Each scene shows the same named points in several views. A view is turned or mirrored, and shifted as a whole, has a little noise and may leave points out.
(in the rows, 128 means zero)

Scene 1
View 1
(17): [148 155 107 147 134 128 116  99 143 146 105 128 135  96 113 154 121  82
 136 119 136 137]
(186): [153 145  76 134  76 141 128 103 138 119 118 133 133 152 128 165 119 107
 147 118 146 150]
(61): [117 100  71 140 104 119 155 121 129 120 138 133 141 163 137 170  95 107
 149 142 113 149]
(243): [172  96 139 157 115 107 131  87 174 120 119 103 112 149 150 140  90  69
 152 140 127 189]
(124): [205 152  66 106  67 158 107  75 175 119  98 119 130 147 123 175  88 118
 173 110 127 132]
(134): [110 121 100 161 119 116 150 123  96 137 130 148 143 150 130 158 151  82
 137 121 138 163]
(68): [164 117 119 148 118 122 126  84 168 119 116 105 122 137 143 145 108  76
 147 131 133 174]
(100): [150 169  83 141  84 161 122  84 130 111 116 127 140 148 136 152 181  91
 133 100 173 169]
(115): [150 166  93 150  79 127 122 128 101 153 106 166 133 128 101 170 120 102
 144 106 151 133]
(192): [139  53 121 151 147 123 168  70 149 101 142  93 141 201 184 141 167  56
 161 131 109 219]
(237): [164 127 105 143 106 126 126  95 147 132 111 125 128 139 130 158 109  87
 153 121 130 157]
(233): [ 89 153  62 149 107 131 142 132 105 125 132 147 150 124 118 166 137 108
 117 130 150 132]
(126): [131 222  82 157  50 135 105 147  90 150 102 181 129  96  82 163 127 114
 112 102 194 116]
(109): [153 166  65 124  92 164 118  78 156 105 114 113 142 133 132 158 147 103
 135 112 153 147]
(98): [124  73  99 144 150 116 156  87 161 110 139  96 140 159 161 151 112  78
 150 149 101 177]
(163): [116 183  60 141  80 141 123 131 110 134 117 157 142 110 101 170 121 119
 122 119 160 117]
View 2
(68): [125 148 109  85 113  78 159 113  98  66 132 155  78  95 132 116 110 161
 164 173 130 135]
(237): [126 137 109  85 120  88 155 129 107  85 137 144  92 109 109 114 118 142
 166 168 119 121]
(163): [151  89 150  94 120 101 145 143  99 116 136 129 125 153  78  92 110  91
 164 170 114  50]
(186): [128 135 125  87 124  99 143 146  86  85 134 134 117 127 103 121 105 114
 179 168 113 103]
(17): [143 108 128  92 118  78 156 129 117 110 140 151  72 117  91  87 125 142
 141 185 134 102]
(115): [133 107 118  89 131 102 153 150 124 119 153 110 106 135  77  98 125 103
 174 163 106  74]
(61): [129 105 101  86 107  91 149 114 116  64 115 159 161 119 126 120 111 130
 169 148 103 108]
(124): [135 178 126  73 117 114 149 168  47  97 133 169  98 118  59 147 122 128
 171 161 106 127]
(109): [135 136 150  93 128  88 126 157  61  88 127 149  98 134  99 116  94 111
 164 200 137 111]
(126): [152  92 160  95 133 111 157 154 106 143 165  83  89 161  61  77 115  72
 179 168 109  16]
(100): [117 130 144 100 147  83 119 162  81  86 138 108  92 135 119 106  85  99
 180 211 141 111]
(243): [119 159  94  81 110  79 172  97 110  55 138 147  70  83 149 117 113 176
 173 158 124 138]
(134): [115  83 103 101 133  76 137 124 148  81 134 116 130 125 137  91 107 117
 169 179 124 103]
(192): [ 85 133  74  97 134  54 124 109 130  18 113 144 123  84 200 123  87 163
 174 197 144 192]
(233): [142  69 137 101 119  85 137 127 119  94 123 135 145 146 113  87 101  99
 159 178 123  66]
(98): [120 118  94  90 106  65 146  96 118  41 109 179 128  93 162 117 105 168
 154 174 131 153]
View 3
(192): [143  83  66 166  94 232  98 109 108  80  90 109 142 113  25  90  97 214
 100 155 119 160]
(68): [120 129  95 146  82 175 128  79  98 116 102 126 135 117  80  93 142 174
 136 151 109 112]
(237): [124 132 101 137  87 161 131  96 104 124 113 137 141 117  96 113 127 145
 137 145 119 110]
(243): [121 120  92 147  71 175 146  89  93 116 114 115 122 111  64  79 153 187
 143 154 103 118]
(233): [138 109 112 155 137 185  64 119 122 130 123 153 147 114 135 146 132  86
 145 147 141  98]
(124): [123 170  98 102  82 103 137  47  98 141 107 159 183 124 119 139 127 153
 136 151 112 130]
(61): [142  90  99 155 100 177 101 122  97 115 125 129 185 113 103 138 153 130
 137 155 128 136]
(115): [132 137 112 127 109 142 126 129 121 147 137 155 127 115 130 140 110  86
 151 139 136  96]
(186): [138 134  96 123 110 144 105  91 115 138 125 153 148 112 111 134 125 133
 142 154 122 128]
(126): [131 155 126 116 142 126 100 120 141 176 155 178  90 109 167 148 121  47
 177 141 136  71]
(163): [132 135 118 134 132 148  83 105 123 150 132 166 143 115 155 153 133  73
 157 145 136  88]
(98): [129  92  92 174  85 215 101  97  88  89  92 113 172 119  68 102 148 179
 120 152 120 128]
View 4
(237): [118 144 129 127 124 166 122  77 121 100 125 147 159 118 131 126 117 108
 132 135 122 157]
(163): [132 123 108 150  87 174  77 134 149 158  99 157 141 128  99 124  79  80
 150 126 100 131]
(233): [126 126 123 172  93 150 101 132 139 154  93 157 143 138 122 101  95  95
 131 126  83 116]
(100): [158 114 152 125 110 178  97 132 133 115 102 115 167 114 160 115 115  90
 144  93  97 173]
(192): [114 148 180 145 155 126 182  71  85  69 125 118 177 141 219  85 163 149
  88 114  97 150]
(68): [115 152 141 114 128 165 141  67 104  78 124 148 146 102 142 112 137 115
 124 132 118 161]
(126): [155 121 100 160  54 200  37 130 164 177 109 149 172 107  76 139  87  58
 167 122 105 139]
(243): [107 168 143 117 122 168 150  45  91  75 143 151 159  97 145 112 155 124
 112 137 123 154]
(115): [133 131 109 156  97 175  77  99 147 145 121 146 182 130 107 140  93  88
 149 135 119 146]
(17): [137 131 124 145 115 155 109  75 140  98  94 157 147 107  98 111 117  90
 150 150 106 163]
(109): [139 118 139 103 124 175 109 132 131 105  96 133 130 112 141 118  96  90
 148 106 105 172]
(134): [130 135 137 185 106 141 114  96 129 134 110 140 184 144 148 102 124 110
 119 129  91 127]
View 5
(61): [ 96  75 107 125 100 127 131 168 108 129  41 102 144  95 111 115 128 112
 139 142 128  89]
(186): [117  86 104  95 125 109 148 154 112 158  76 115 162 109  80 100 156 129
 145 119 140 100]
(134): [127  85 113 130  94 160 154 152 117 155  86 108 179  91 113 122 135  81
 114 120 123  76]
(17): [143  84 125 105 145 133 139 126 130 164 113 108 175 100 124 123 148 110
 155 136 113 140]
(126): [130  48  78  83 169 170 188 106 110 221 120  99 179 132 127  59 189 136
 151  80 115  70]
(237): [121  86 123 109 123 113 133 142 130 137  86 107 173 105  83 113 149 113
 138 137 126 129]
(100): [151 122 104  78 113 116 163 157 111 186 109 135 186  97  70 116 166 115
 140  99 153  90]
(192): [130 148 142 128  40 109 117 193 131  94  64 120 187  61  51 170 118  62
 100 157 143 110]
(98): [117 116 131 120  79 118 110 177 125 102  52 106 160  69  99 155 118  87
 138 172 124 123]
(124): [114  76 116  89 158  55 133 149 115 152  76 129 147 127  60  93 156 162
 167 124 156 149]
(109): [146 114 106  75 130  97 149 157 107 180  95 134 163  96  89 118 158 133
 167 116 150 112]
(68): [123 111 129  96 111 108 122 148 137 116  82 101 179  93  75 129 151 107
 146 158 122 143]
View 6
(192): [159 179 239 154 239 163 134  62 175 101 112 186 131 200 122 149  86 105
 143 151  73 125]
(237): [173 140 163 147 169 132 116 109 174 108 108 137 132 117 134 102 109 114
 152 159 101 108]
(115): [168 123  96 155 153 124 122 123 157 105 109 155 114  89 153  80 157 107
 141 152 104 106]
(17): [181 150 138 155 160  88 112 147 185 118 111 141 135 122 148  82 112 112
 152 155 100 108]
(68): [175 151 194 148 178 130 114  95 187 113 112 132 149 132 125 106  85 119
 159 159  97 103]
(124): [151 112 160 115 158 152  90 134 158  89  82  97 139  61 135 120  94 146
 164 151 132 116]
(134): [158 151 131 174 183 124 129  95 167 114 116 191 111 142 140 106 145  97
 130 155  84 125]
(61): [140 141 149 171 157 138 104  79 174 121 105 165 105 121 107 137 115 106
 128 175  95 148]
(243): [188 152 210 150 172 141 124  69 191 117 123 128 150 140 115 100  83 110
 160 168  89  92]
(163): [138 127  77 172 147  94 100 128 166 117 103 169 129  75 152  90 152 125
 138 145 112 130]
(233): [131 146  95 187 164  91 104 113 173 125 107 195 121 111 143 108 145 116
 128 148  98 144]
(98): [157 169 209 165 185 127 108  83 191 123 109 162 125 168 105 143  76 106
 139 172  84 140]
(186): [145 128 138 150 173 138 106 101 162 102 100 150 136  92 139 111 125 130
 149 146 110 120]
(100): [139 142 136 148 216 126 118 116 157  89  99 177 163 108 173  98 135 143
 158 111 108 108]
(109): [134 138 142 145 193 113  96 132 167  98  89 153 161  95 157 112 109 151
 159 126 118 123]

Which points are out of place in each view (at most two, in the order of its rows)? Write none if all are in place.
view 1 -> (68)
view 2 -> none
view 3 -> (243)
view 4 -> none
view 5 -> none
view 6 -> (134)
